Points on a hilly landscape, in no order, each with its height.
A ball rolls from a point to whichever of its 5 nearest points has the largest drop for the distance, and stops where none of them is lower. Distance is the straight distance between rows; heights are no part of it.
Q584 height 40.6: [132 133 137  77 107 148 126 141 134  78 102 109  98 151  83 186 131 119
 141 101 141 114 170 105 108 135 140 144 157 158  83  90 115 104 148 165
 117 140 150 139 138  98  73 156 135 135 144 140 122  86 138 148 117 119
 178 125 145 107 141]
Q475 height 47.2: [ 92 107 109 146 133  93 127 102 133 130 141 191 167  98 137 101 118 151
 117 151 152 156 120 134 136 119 105 128  83  54 180 193 137 103 106 116
 133  96 191 102 141 112 133 122  86  97 117  92 134 160  98 157 115 138
  89 173 103 168 134]
Q770 height 57.7: [141 161 178 123 113 129 100 161  99 139 131 116 158 117 129 121 142 134
 135 137 148 143 114 162  94 132 122 165 171 200 124 106 133 137 126  68
 129 155  55 174  93 139 193 132 187 131 118 221 105  95 173 114 155 114
 171  69 136 103 125]
Q172 height 49.1: [ 78  99 133 164 152  74 115 112 109 162 151 199 137  58 154  86  98 143
 124 155 149 149 113 145 115 122 139 183  64  79 195 178 131 106 111 106
 135 128 164  97 100  93 123 114  66  97 128 104 158 158 111 155 123 149
 102 159  98 171 145]
Q715 height 39.0: [122 133  77 181 115 108 120  88 161 152 121 181 127  98  97 121 103 138
 128 134 124 144 110  93 177 123  72  90 113  33 174 186  98 108  97 114
 162  85 156  98 135 152 115 140  88  94 139  66 137 142  81 151 136 114
  55 153 101 172 138]
Q226 height 33.8: [113 133 183 153 127  90 131 113 129 154 133 147  73  77 136 138  98 118
 168 143  91 134 159 159 121 131  93 185  87 132 167 147 138 105  64  87
 148 121  99  88  75 127  99 123 155  97 156 133 153 107 121  76 159 116
  89 123  88 138 177]
Q388 height 43.6: [123 125 138 111 135 131 103 159  88 120 133 137 153 101 139 116 136 166
 142 148 144 142 127 170  73 113 167 197 137 181 140 104 134 146 158  79
 120 164  96 150 110 126 189 118 140 122 140 207 108  98 190 128 141 125
 173  70 140  90 127]
Q271 height 29.9: [108 106  86 102  98 126 152 105 143  71 119 148 156 142 105 141 133 152
 122 139 181 133 143  92 128 116 110 114 127  76 150 182 143  76 134 164
 110  80 217 124 178 132 116 147  85 119 128  99 120 119 106 179 109 136
 101 172 115 145 144]
Q243 height 46.2: [ 97 103 110 128 166 110 119 142  96 124 152 140 174 116 176  88 146 158
 116 149 129 144  88 156  78 113 175 170  82 148 162 130 147 130 161 104
 126 166 151 138 127 116 193  87 107 139 104 139 121 164 172 156 111 127
 152 121 129 117 111]
Q225 height 34.3: [131 120  99  71 114 147 142 172 142  73 137  94 165 171 128 155 154 130
 107 117 137 100 132 112  90 123 181 138 138 157  92 110 163 107 164 177
  88 154 188 133 170 123 120 116 106 172  89 149 115  97 127 147 107 143
 173 154 149 129  98]
Q639 height 48.2: [ 88 109 114 137 137 111 104 119  78 153 122 189 144  84 149  99  98 179
 127 175 163 140 122 160  86 115 164 200  72 132 172 116 121 140 169 119
 127 156 124 131 117 118 161  98  86  93 149 139 149 151 176 184 125 152
 150  94 120 112 126]
Q782 height 51.4: [128 138 138 156 143 121 108 129 104 175 119 123 144 109 151  99 107 135
 126 132 109 143  91 175 148 124 120 139 121 144 130  99 103 161 136  91
 160 135  47 163  87 147 176 124 146 119 144 146 149 160 161 104 150 112
 123  92 124 120 125]
Q38 height 43.9: [125 133 136 124 139 132 112 141 116 136 134 105 142 123 147 124 139 142
 131 137 113 145 120 153 108 121 146 164 123 151 135 114 139 134 136 118
 132 157 106 145 112 121 150 116 141 131 123 144 121 130 158 114 119 116
 165 114 127 111 123]
Q185 height 35.4: [176 148 110 157 109 126 163 118 161 127 131 140 127 150  92 143 132 107
 121 100 158 114 115  49 198 136  90  27 148  48 142 160 120 128  79 147
 128  60 139  80 159 180  96 145 115 137 114  88 138 105  84 104 128 102
  44 171 141 152 113]
Q136 height 40.1: [118 116  86 166 130 128 115 102 107 166 110 176 132 108 136 102 105 144
 115 140 131 141 123 125 150 123 121 125 100  94 133 133  86 147 149 123
 155 126 111 149 127 131 133 113  90  85 152  87 141 181 126 167 134 148
 111 112 115 128 127]
Q323 height 22.4: [155 164  86 131 108 158 145 118 178 128  98 127 111 160  96 141 140 104
 117 104 131 110 139  87 189 134 110  46 182  95  90 119  87 118 138 154
 138  97 123 119 154 141  73 135  97 137 150  80 129 131  99 147 132 127
 111 130 133 133 116]
Q509 height 42.3: [122 119 119  71 117 140 114 158 142  52 113  93 113 155  95 197 117 144
 120 105 149 115 171 100  67 126 172 179 153 177  72  93 135  99 182 170
  93 158 187 145 147  87 107 142 117 155 141 181 106  67 137 166 110 141
 211 120 147 111 120]
Q843 height 61.5: [147 152 161 150 144 133 125 121 126 174 131  94 138 130 141 108 124 100
 129 111  97 123  91 155 168 142  88  98 154 138 124 117 124 162 108  99
 154 123  47 165  90 161 152 144 169 144 122 130 141 141 135  89 150 101
 130 114 120 126 107]
Q831 height 20.8: [104  81 159  95 124 100 144 124 108  70 161 108 124 130 135 169 142 128
 135 142 146 130 165 104  74 134 146 160  95 136 135 160 186 106 115 167
  73 131 213  93 161 113 133 138 153 135  97 151 118  99 103 135  98 140
 117 171 135 134 161]
Q507 height 56.3: [157 164 154 159 128 128 106 139 116 190 105 125 145 118 133  98 122 120
 122 122 116 137  81 172 149 141 104 117 175 175 118  98 113 164 124  88
 150 139   6 183  69 154 191 151 161 128 131 168 128 142 153 115 161 100
 147  77 126 116 112]
Q794 height 33.4: [ 99 101 119 100 115 118 141 127 128  79 153 140 167 133 141 141 145 146
 115 145 155 130 139 121 104 112 133 129  95  96 155 176 168  92 120 161
 106  98 217 111 176 122 134 131 109 136  85 111 119 131 121 158 103 145
 124 174 131 138 137]
Q159 height 18.4: [101  94 198 101 151  96 127 120  87  95 179  99 126 119 150 145 150 129
 149 153 118 128 152 140  58 146 159 175 102 160 133 140 184 123  92 125
  96 161 184  80 123 109 149 121 190 125 106 175 125  92 112  89 103 118
 131 161 133 134 153]
Q244 height 66.6: [136 139 155 117 111 133 144 125 150 108 108 112  78 136  94 162 128 100
 162 109 123 127 164 102 152 135  88 107 133 134 115 125 116 105  86 151
 124 104 118 104 115 128  68 152 155 118 153 116 128  99 123  97 126 120
 124 135 125 108 135]
Q601 height 18.8: [110  80 182 110 108 102 130 102 131  86 132 125  91 105 112 170 107 120
 169 142 120 130 193  99  91 142 112 173 104 146 144 159 145  92  67 149
  95 124 189  55 118 111  88 149 164 100 141 140 126  88  96 109 126 121
 106 152 125 128 183]
Q560 height 29.7: [ 91  90 149 126 127  80 126 118 112 108 142 172 131  95 143 125 106 152
 144 162 152 158 145 140  75 116 135 183  77 113 178 171 162  91 103 118
 116 139 188  97 124 105 124 121 108 100 119 114 134 133 121 159 111 143
 123 159 108 142 156]
Q726 height 51.1: [118 129 133  99 115 142 108 161  96  84 120 135 116 114 113 178 119 171
 148 148 164 139 171 137  57 116 168 221 146 175 123  96 132 119 170 115
 108 159 119 148 125  91 145 132 131 119 156 190 105  77 180 138 124 143
 197  77 139  85 132]
Q497 height 37.3: [ 92 107 140 161 132  86 118 119 125 148 135 171 120  81 147 107 113 128
 130 153 121 151 123 136 123 117 129 162  73  95 176 172 132 110 100 112
 151 133 142 100 104 111 125 116 104 105 127 101 157 157 131 131 138 134
 115 146 113 144 154]
Q104 height 35.3: [124 106 152  92 131 133 121 141 126  99 136  97 111 143 119 162 151 122
 151 121 130 128 157 125  90 130 149 158 129 161 120 112 140 112 122 154
 115 148 144 126 138 105 118 131 161 136 130 157 115  96 146 114 111 125
 152 139 137 110 135]
Q605 height 22.9: [134 141  65 146 109 141 141  98 159 122 109 157 142 153 103 128 134 147
 101 123 155 121 115  71 185 132 103  55 156  50 122 168 110 116 124 151
 138  69 162 122 173 149 106 138  85 123 116  80 117 128  89 160 118 119
  82 156 130 153 126]
Q56 height 55.6: [131 122 105 180 151 143 120 112 120 184 118 132 164 129 167  92 124 112
  84 104  93 110  64 142 183 136 112  88 140 111 117 120 101 177 162 108
 172 139  84 166 101 157 170 131 122 126 135  89 131 195 111 104 146 121
 109 104 129 135 110]
Q213 height 45.7: [130 136 104 136 143 148 117 142 125 153 125 116 165 139 156 102 139 134
 115 123 115 119  85 150 140 129 147 125 144 137 118 108 113 147 166 125
 139 150  94 163 130 140 158 112 123 149 122 127 117 168 140 121 127 118
 146 111 138 110 117]
Q179 height 29.6: [121 105 141  92 137 128 133 152 119  86 157  82 146 159 149 137 158 126
 140 131 124 114 135 132  75 129 164 155 128 153 121 126 174 112 135 146
 100 152 175 119 159 125 149 123 165 151  93 153 114 101 133 104  91 127
 143 157 146 123 124]
Q563 height 51.5: [157 136 143  48 120 155 119 179 147  77 134  74 141 184 123 156 136 123
 110  92 139  97 125 118  92 137 170 147 188 193  67  74 150 134 165 154
 105 173 152 140 146 107 118 132 140 188 114 204 103  55 134 123 118 127
 190 135 154 143  83]
Q670 height 51.6: [140 149 156 141 130 135 130 117 137 155 125 115  95 118 128 132 112 111
 145 120 108 134 140 133 149 122  98 120 120 121 137 122 113 134 101 105
 155 120  78 135 103 133 119 139 150 118 143 107 139 136 143 100 143 130
 109 117 108 118 132]
Q764 height 55.8: [126 144 147 160 111 127 127 109 157 154 114 134  75  97  98 135  91 106
 157 119  82 146 147 121 165 126  79 116 106 101 163 141 101 116  57  96
 151  89  98  99  99 151  96 136 141 102 149  90 148 126 120  88 146 121
  81 123 106 134 138]
Q426 height 40.8: [158 138 120  88 129 173 133 159 155 145 120  85 150 168 134 113 145 115
 122 111 115 113 101 135 139 135 144 104 189 161  89  86 143 147 154 135
 123 160 100 160 128 120 121 115 123 169 114 144 119 113 140 122 123 125
 166 121 149 122  93]
Q930 height 63.2: [146 148 154  92 128 154  98 163 115 110 137  91 161 149 129 125 151 130
 128 114 129 134 103 155  66 144 157 168 187 206  99  98 149 125 158  96
 109 166 107 168 113 122 175 123 172 170 114 227  89  72 158 102 126 118
 186 103 141 112 101]
Q91 height 33.9: [105 122 162 116 160 116 116 147  82 104 162 121 132 112 159 133 147 150
 149 158 132 144 127 158  51 112 168 208 111 174 147 134 157 131 137  86
 120 167 147 125 111 110 165 111 159 111 116 172 111 107 172 119 123 119
 160 115 128 105 153]
Q460 height 42.0: [ 90 113  68 103 111 133 139 104 128  84 135 175 176 137 134 131 134 173
  99 145 182 133 130 132 122 116 112 123 105  68 165 184 146  90 155 159
 112  73 228 138 185 116 124 129  66 119 123  95 104 141 110 201 106 144
 117 161 106 147 120]
Q485 height 2.4: [185 130 166  96  96 145 172 139 126  93 148  95  94 157 109 149 149  72
 134  84 170  92 158  69 166 169 122  57 136 145 107 127 153 134  92 173
  87  95 179  97 157 153  86 147 159 155 107 148 138  82  81  61 114 116
  95 171 145 143 117]
Q433 height 74.2: [173 173 140  98 117 151 146 116 182 119  88 109  67 161  63 167 121  85
 138  89 125 123 172 110 176 133  90  63 179 156  61  84  96 121 118 158
 122 111 100 124 133 116  28 156 130 154 166 124 130  92 114 119 140 120
 149 116 145 122 123]
Q83 height 46.9: [124 125 118 149 143 121  98 133  93 167 120 138 165 126 154  92 130 160
 113 140 128 141  85 174 124 118 153 157 129 156 130  99 110 168 180  98
 146 154  74 174 108 135 191 115 115 122 142 162 125 160 172 128 133 120
 149  74 137 103 123]
Q48 height 24.6: [103 114 209 140 149  82 120 126 106 132 162 129  94  92 146 124 116 127
 155 156  97 136 146 163  94 133 125 193  85 145 162 153 161 119  62  87
 125 146 118  90  82 114 122 128 169 104 131 155 145 104 124  87 141 108
 116 134 110 143 179]
Q850 height 43.1: [105 115  50  94 103 145 137 117 134  70 117 167 157 147 103 144 131 184
 109 150 175 129 150 130  98 112 138 134 119 102 131 144 124  91 187 168
 105  99 213 160 185 113 113 131  60 135 132 114 108 130 116 237 106 165
 164 139 106 124 111]
Q84 height 43.8: [112 108  84 136 150 136 120 138 114 141 138 136 192 134 163  87 144 157
 109 131 120 126  77 151 107 120 173 142 108 145 139 117 129 149 195 122
 123 159 134 162 123 133 188 107  97 144 109 133 114 177 151 154 106 128
 145 115 140 106  95]
Q634 height 51.2: [160 139 133 127  90 121 152 106 169 100  93 124  81 136  59 164 129  94
 142 101 134 124 159  69 174 142  85  60 132  97 130 150  92  98  84 150
 116  67 156  73 147 162  73 161 136 115 160 106 142  82  93 110 120 111
  75 142 133 127 144]
Q118 height 51.8: [ 80 101 140 149 167  84 124 135 108 138 184 153 177 106 183  87 143 126
 105 147 119 138  85 147 109 114 148 144  56  92 166 181 160 126 118 108
 136 137 181 109 131 118 167 118 112 135  72 121 136 171 114 129 107 135
 119 174 126 157 136]
Q319 height 27.5: [143 141  72 111 125 164 151 145 160 128 112 111 146 173 126 119 143 131
 107 117 131 106 113 113 149 123 164  82 182 130  85 104 115 135 163 158
 126 138 121 150 154 129  99 110  91 154 119 105 122 138 116 142 132 132
 151 127 144 133  94]
Q236 height 69.0: [160 129 167  93 122 148 148 137 141 115 139  82 115 157 112 142 150  93
 142 101 125 100 145 110 140 147 117  89 158 153  90 112 145 135 103 155
 117 116 123 125 144 133  94 147 167 146 121 143 124  99 122  83 116 119
 125 156 143 125 109]
Q941 height 78.7: [132 140 194 149 130 115 133 117 131 150 154  96  90 113 122 117 121  92
 160 111  81 120 126 129 157 140  84 109 104 117 155 139 147 149  60 111
 142  98 109  97  98 157 123 139 194 128 131 129 143 121 118  58 129 108
  69 152 103 147 137]
Q710 height 42.2: [187 173 110  96 134 184 160 144 174 154 114  93 126 167 119 113 136  94
  92  97 117  94 113 128 193 140 121  42 223 146  78  85 126 167 156 146
 145 135  95 142 137 135  70 121 112 177 124 107 119 125 100 122 150 114
 151 121 155 154  79]
Q393 height 53.6: [151 152 141 152 124 128 119 125 115 196  93 144  94  91 119 136  78 137
 134 138 120 139 132 167 167 126  85 141 132 134 134 102  69 168 114  84
 154 109   4 153  93 134 138 145 141  97 174 120 146 135 159 107 168 135
 123  66 124 108 141]
Q866 height 45.5: [131 133 115 187 130 131 115  99 141 172 100 149 100  98 124 116  92 121
 139 124  96 149 139 130 175 129  86 106 107  87 148 125  73 143 112 106
 165 116  84 121 105 150 119 128 111  91 164  76 151 161 127 126 153 137
  97 105 107 133 143]
Q245 height 59.6: [129 135 163 175 154 105 123 113 122 180 133 115 134 109 155  96 127 106
 126 123  84 140  89 159 168 125  98 124 102 118 148 128 128 146  99  84
 158 133  86 144  89 148 167 129 158 131 118 125 149 147 138  82 151 101
 107 126 114 146 136]
Q750 height 47.0: [148 142  92 187 140 122 104  91  95 212  99 155 104 118 132  91  83 141
  97 132 111 121  97 167 178 125 105 130 125 122  97  85  61 204 176 102
 168 123  18 169 112 157 167 131 112  98 186 113 138 180 147 132 173 150
 108  62 131 117 140]
Q321 height 24.8: [110 104 142 117 129 100 135 144 113  95 176 119 157 143 155 137 159 129
 115 148 136 131 122 115  89 125 155 149  85 116 147 161 197 106 124 143
  96 131 203  98 172 134 159 116 131 151  67 129 117 123 126 128 100 127
 125 177 143 142 142]
Q210 height 19.2: [139 145  84 108 112 160 136 129 160 109  88 126 105 145  90 154 133 120
 130 126 143 138 159 106 148 128 136 104 154 127  94  98  98 109 152 163
 130 124 132 146 159 108  81 119  97 128 150 106 125 133 126 176 124 138
 159 118 135 114 129]
Q11 height 48.7: [135 129  96  99 126 155 120 147 133 111 109 114 136 144 111 141 138 144
 131 130 141 124 121 128 102 110 169 147 146 148 109  89 117 132 179 138
 120 152 117 163 151 111 130 118  99 146 135 142 117 127 155 158 122 146
 188 112 136 102 111]
Q286 height 24.2: [ 95 128 210 127 159 100 116 129  87 113 173 117 126  99 144 127 144 143
 147 165 107 137 131 168  62 136 144 204 113 175 144 137 166 124 102  81
 119 162 122 111  91 112 167 107 201 117 106 199 127  88 145  83 134 102
 130 123 112 125 157]
Q282 height 24.9: [139 138  73 132 130 163 143 112 143 135  89 141 119 141 111 122 126 147
 119 135 132 136 138 124 154 119 157  99 154 121  91 109  95 133 178 138
 139 132 100 161 151 110 101 112  87 126 156 101 124 161 134 182 134 149
 150  93 120 114 122]
Q604 height 76.3: [176 143 175 128 111 143 165 128 134 131 142  94  88 143 112 133 144  70
 142  87 131  94 136  97 177 159  97  53 134 131 129 136 146 148  65 145
 120  81 126  91 135 169  96 150 175 147 107 132 136  99  94  52 117 112
  70 163 130 139 101]
Q435 height 34.9: [104 109 137 122 114 115 127 130 123 103 121 142 106 109 129 143 118 139
 145 152 133 154 158 128  98 120 141 166 105 127 157 137 138 100 109 137
 113 136 155 120 120 102 116 124 126 101 136 113 131 132 140 148 125 137
 132 128 121 109 153]
Q748 height 45.6: [106 101  77 144 137 106 103 123  83 155 129 181 168 113 163  81 123 179
 105 158 148 132  88 150 101 117 160 159  80 134 151 121 106 168 214 129
 132 159 115 152 122 136 183  96  81 116 134 136 130 196 162 177 108 148
 136  89 134 115 107]
Q86 height 44.4: [106 114  78 126 133 132 117 132 103 130 104 152 148 127 137 109 118 177
 118 151 156 138 128 149  92 112 178 165 105 142 135  96 109 154 202 130
 116 157 111 163 134 115 164  98  84 121 152 141 115 150 168 194 113 159
 178  78 126  93 114]
Q895 height 36.2: [158 150  59 163 133 160 124  97 138 182  87 147 112 136 118 105 112 128
 103 115 115 124 122 117 172 125 141  81 166 118  73 105  76 164 201 139
 141 130  70 170 142 131 120 116  96 114 168  81 114 187 116 175 153 155
 129  91 119 129 120]
Q356 height 26.4: [102 100 149 132 136 104 130 125 121 109 142 135 116 111 141 129 127 121
 139 145 129 143 131 128 112 115 126 147  92 114 160 156 146 105  94 122
 134 129 159 100 120 115 127 126 133 110 119 107 136 136 133 122 125 134
 109 155 122 137 148]
Q620 height 15.5: [ 91  89 175 114 139  83 132 119 100  97 159 137 104  92 141 158 123 136
 149 163 131 137 155 136  64 130 151 195  93 143 153 159 174  95  84 125
 101 156 188  71 108 103 119 123 155 110 122 143 132 117 114 122 117 136
 131 153 120 136 182]
Q610 height 19.0: [ 99 106 210 125 156  74 123 122  94 118 178 121 100  92 152 131 126 126
 152 160 100 137 141 157  72 137 145 192  94 147 159 159 174 113  75 102
 110 153 158  71 103 116 128 119 181 108 110 166 138 101 117  90 127 113
 118 157 114 153 170]
Q844 height 23.9: [123 123 192 121 144 114 140 130 106 121 163  85 117 142 151 127 159 113
 146 135 100 119 131 152  97 146 134 144 108 150 136 136 183 128  95 120
 114 143 159 103 127 118 145 130 195 130 102 172 124  98 123  73 112 112
 114 153 126 137 136]
Q918 height 33.6: [111 120 116 155 123 112 128 111 150 119 136 142 129 127 110 119 131 127
 130 137 127 139 128  92 164 129  96  90 113  63 160 178 130 109  88 140
 132  86 164  94 155 138 121 135 112 118 119  95 129 134 104 128 124 126
  65 168 117 147 137]
Q876 height 67.3: [162 145 184 125 103 119 149 104 156 122 128 104  57 125  74 156 112  77
 166  98 107 118 169  91 158 163  66  79 110 119 134 145 120 122  62 135
 114  70 134  71 116 162  87 154 177 129 143 134 142  96  94  60 127 112
  62 137 119 139 133]
Q854 height 32.7: [136 150  76 187 127 142 127 106 168 165 125 156 130 137 115 121 122 114
 116 104 104 125 109  79 194 131  91  55 149  58 127 156  84 140 121 119
 165  88 119 115 140 157 128 141 101 115 139  58 128 157  86 128 142 125
  56 135 122 149 120]
Q740 height 34.0: [147 133 110 113 109 159 153 152 144 123 137 100 144 179 136 130 161 100
 112 107 139  92 121  93 169 131 140  63 167 112 108 124 149 128 123 168
 117 113 148 118 161 159  97 132 113 162  92 109 139 128 104 116 118 135
 104 159 153 137 103]
Q852 height 24.3: [125 106 163 112 111 118 153 127 126  87 145 102 111 137 111 158 145  98
 147 120 145 120 172  93 126 142 112 115 115 128 123 153 152 106  88 169
  97 112 185  86 152 130 105 145 152 132 117 130 136  97 102 119 111 124
 106 170 143 125 150]
Q940 height 50.2: [146 125 116  78 136 160 117 174 137  86 135  93 174 157 141 140 152 141
 130 104 120 111 103 141  59 131 187 179 170 191  94  84 152 124 191 128
  97 177 149 148 137 123 160 111 138 183  93 213  90  84 163 127 105 131
 197 125 145 119  89]
Q747 height 39.4: [168 145  53 145 135 172 145 121 169 160 108 130 134 165 124 102 125 114
  78  97 120  87  97 108 201 130 139  44 212 124  61 104  92 166 179 149
 143 131 104 151 151 126  99 107  83 148 141  57 118 162  89 154 161 133
 136 108 158 160  95]
Q889 height 52.9: [162 152 123 162 146 142 117 119 116 201 103 123 149 132 141  98 111 113
 102 102 104 126  84 162 177 140  95  96 170 143 107  93  95 182 155 104
 165 136  25 183  85 162 159 138 142 132 137 118 135 174 132 114 161 110
 130  94 129 121 108]
Q78 height 48.1: [ 82 103 152 157 164  66 115 123  94 130 172 159 138  79 163 106 133 133
 125 159 120 141 108 164  89 111 160 189  63 124 180 168 157 114 102  81
 118 157 159  98  94 107 141 105 127 109  99 135 154 134 122 121 126 126
 131 154 107 144 158]
Q671 height 44.3: [ 95 111  85 133 138 125 134 147 124 119 158 147 196 147 179  97 150 148
  90 139 133 123  92 130 111 114 145 117  99  88 143 167 155 122 149 139
 123 123 180 132 160 123 163 120  91 143  78 101 111 177 125 156 106 138
 124 152 141 137 107]
Q464 height 30.2: [144 136 102 129 132 166 148 147 153 142 137 104 153 156 149 107 143 101
 106 106 127 110  99 103 179 129 128  53 178 106 108 128 122 149 132 151
 132 110 119 126 147 146 114 122 112 146 111  91 126 153 108 115 138 127
 106 138 150 141 101]
Q668 height 46.6: [120 131 156 127 125 118 117 143  97 143 128 145 106  94 136 127 114 155
 152 164 138 148 140 166  96 120 140 208 107 153 151 128 137 130 117  90
 132 147  89 134  97 106 145 122 147  96 154 161 124 106 170 124 150 127
 147  91 114 109 146]
Q962 height 42.1: [107 118  72 132 124 146 117 135 123 129 125 152 162 131 140 109 128 163
 117 143 131 136 128 129 116 113 151 118 108 114 126 129 119 127 167 142
 131 142 141 153 149 117 143 105  92 125 119  93 116 179 138 178 115 156
 140 122 129 121 113]
Q641 height 6.0: [153 155  74 113 117 161 152 126 170 121  74 136 107 161  94 135 128 131
 117 124 138 126 163 108 159 119 139  77 177 130  58  84  91 124 175 159
 140 126 117 159 165 108  69 122  83 143 165 102 120 136 110 195 145 140
 165 108 131 134 130]
Q189 height 57.3: [110 122 121 174 162 102 114 121  97 170 137 143 159 115 186  76 136 130
 101 128 102 139  62 161 142 129 123 132  91 114 147 125 122 157 154  98
 166 153 109 152  93 142 187 121 118 129 103 125 135 184 136 112 128 107
 119 124 129 136 124]
Q935 height 44.2: [118 125 120 176 133 110 114 101 148 162 116 173 109  76 122 118  95 118
 136 137  98 148 134 118 163 115  88 129  88  75 172 155  99 116  89  97
 160 108 125  89 100 138 115 124 101  91 144  88 155 148 109 122 146 137
  83 137 102 157 145]
Q813 height 33.7: [133 122 128 118 107 126 152 133 129  98 152 122 149 154 130 146 158 115
 119 128 161 117 134  92 143 119 127  91 113  80 145 163 168 108 102 160
 113  90 185 100 172 141 129 133 115 141  86 107 128 120 102 124 110 127
  90 175 146 141 143]
Q192 height 56.4: [159 180 180 120 109 131 123 137 122 152 112 112  83 113  99 139 108 117
 154 117 114 125 142 147 127 140  72 139 156 164 112 106 110 147  88 110
 140 116  18 150  80 127 121 147 192 126 144 157 129 100 150  95 155 124
 139  95 123 110 122]
Q666 height 32.3: [ 97  86 126  78  99 111 122 117 129  55 123 121 121 128 108 180 126 145
 137 143 155 135 174 114  73 129 134 175 115 140 132 152 150  73 131 163
  95 127 210 116 153  99 101 142 120 119 134 140 122  96 117 173 113 154
 157 147 137 100 157]
Q482 height 35.5: [114 116 131 158 136 125 118 126 132 146 133 123 131 126 146 111 125 127
 131 132 116 142 117 123 145 118 122 117 103 105 146 142 123 123 113 124
 145 130 116 132 120 133 136 124 132 113 127  97 136 162 135 120 131 131
 114 140 125 131 126]
Q129 height 10.4: [122 135  94 120  91 139 136 107 160 100  96 137 115 140  89 148 133 125
 136 124 151 134 158 108 141 120 119  99 145  98 120 140 111  92 121 151
 126 105 156 122 157 123  92 145 105 114 154  85 134 134 110 170 124 135
 125 142 126 118 136]
Q531 height 42.6: [126 124  98 167 146 113 103 110  87 190  97 161 127 102 144  93 100 155
 110 154 137 127 116 155 148 121 137 157 112 123 127 101  80 178 174 120
 154 140  64 165 123 129 154 119  96  93 165 113 137 161 163 163 148 162
 123  70 126 111 136]
Q646 height 33.0: [143 149  98 138 132 156 129 110 142 153 100 125 108 133 109 132 114 129
 126 122 127 132 134 132 167 128 112  94 150 128 109 106  86 148 149 123
 152 116  69 152 130 132 109 125 119 120 156  96 135 160 135 133 141 127
 136  98 123 116 128]
Q135 height 52.5: [130 141 111 204 147 124 117 109 138 190 130 146 122  93 147 107  99 107
 107  95  73 133 102 131 188 123  69  99 105  91 139 126  95 158 118  90
 179 124  82 131  92 156 163 134 118 119 152  84 158 177 101  91 157 119
  78 124 109 152 122]
Q830 height 30.8: [129  97 128  78 100 133 134 150 139  69 128  95 120 161 105 171 143 116
 120 105 151 118 166  85 103 136 153 119 136 143  84 123 149  97 130 192
  90 123 197 128 163 118 100 145 131 150 113 142 122  81 113 136 101 135
 153 153 145 121 132]
Q695 height 49.0: [137 153 128 140 125 144 134 107 152 134 100 125  88 121  98 140 109 108
 157 115 111 136 156 112 160 124  97  99 126 109 137 125  93 116  90 126
 147 102 104 112 118 136  91 136 135 112 147  91 148 127 128 113 139 122
  97 120 113 119 152]
Q31 height 55.7: [159 159 165  74 118 149 137 141 156 108 110  92  86 161  81 163 123 103
 140  90 131 116 164 114 133 137 113 115 183 184  73  85 112 126 130 160
 113 141 118 143 117  88  55 142 151 149 148 162 123  81 126 118 122 119
 171 115 143 117 112]
Q372 height 38.9: [121 108  61  99 143 154 134 168 144  79 141 112 193 166 158 124 152 153
 109 121 132 102  91 149  74 118 197 159 138 145 111 109 149 128 196 147
  95 159 167 148 163 125 152 104  89 183  84 153 102 135 149 159 102 141
 181 137 140 114  79]
Q899 height 6.3: [155 164 157  96 112 149 113 136 114 123 104 119  83 129  90 169 116 136
 164 120 139 129 167 138 104 122 118 160 156 166 113  93 106 121 119 117
 129 133  75 153  99  97  98 140 157 118 161 157 123  91 157 108 145 121
 166  91 131  96 139]
Q721 height 43.2: [146 126 134 156 133 132 149 141 145 142 157 120 133 142 152 116 149  96
 132 111 122 109 120  93 179 130 112  52 129  80 145 142 144 140  75 136
 136  94 143  96 148 159 129 138 138 142 103 103 137 129 100  84 121 117
  64 164 138 153 107]
Q963 height 71.6: [169 191 181 129 124 133 105 143 119 149 115  97 132 128 122 116 138 109
 128 125 125 124  94 142 125 158 100 115 198 199 104  90 142 143 101  90
 122 140  23 166  68 144 175 156 210 158 112 198 118  95 145 110 150 110
 168  75 130 112  98]

Call two points neighbours if one is among the 5 nearest of the other. Go from one point of each pair to the other, from neighbour to neighbour, staying as low as possible. Name the highest point that can't be avoided.
Q620 / Q129 | Q794
Q129 / Q899 | Q104
Q620 / Q485 | Q852

Where does a ball stop that starts at each point below?
Q889 | Q641
Q930 | Q620
Q764 | Q620
Q963 | Q641
Q770 | Q620
Q509 | Q620
Q639 | Q641
Q843 | Q641
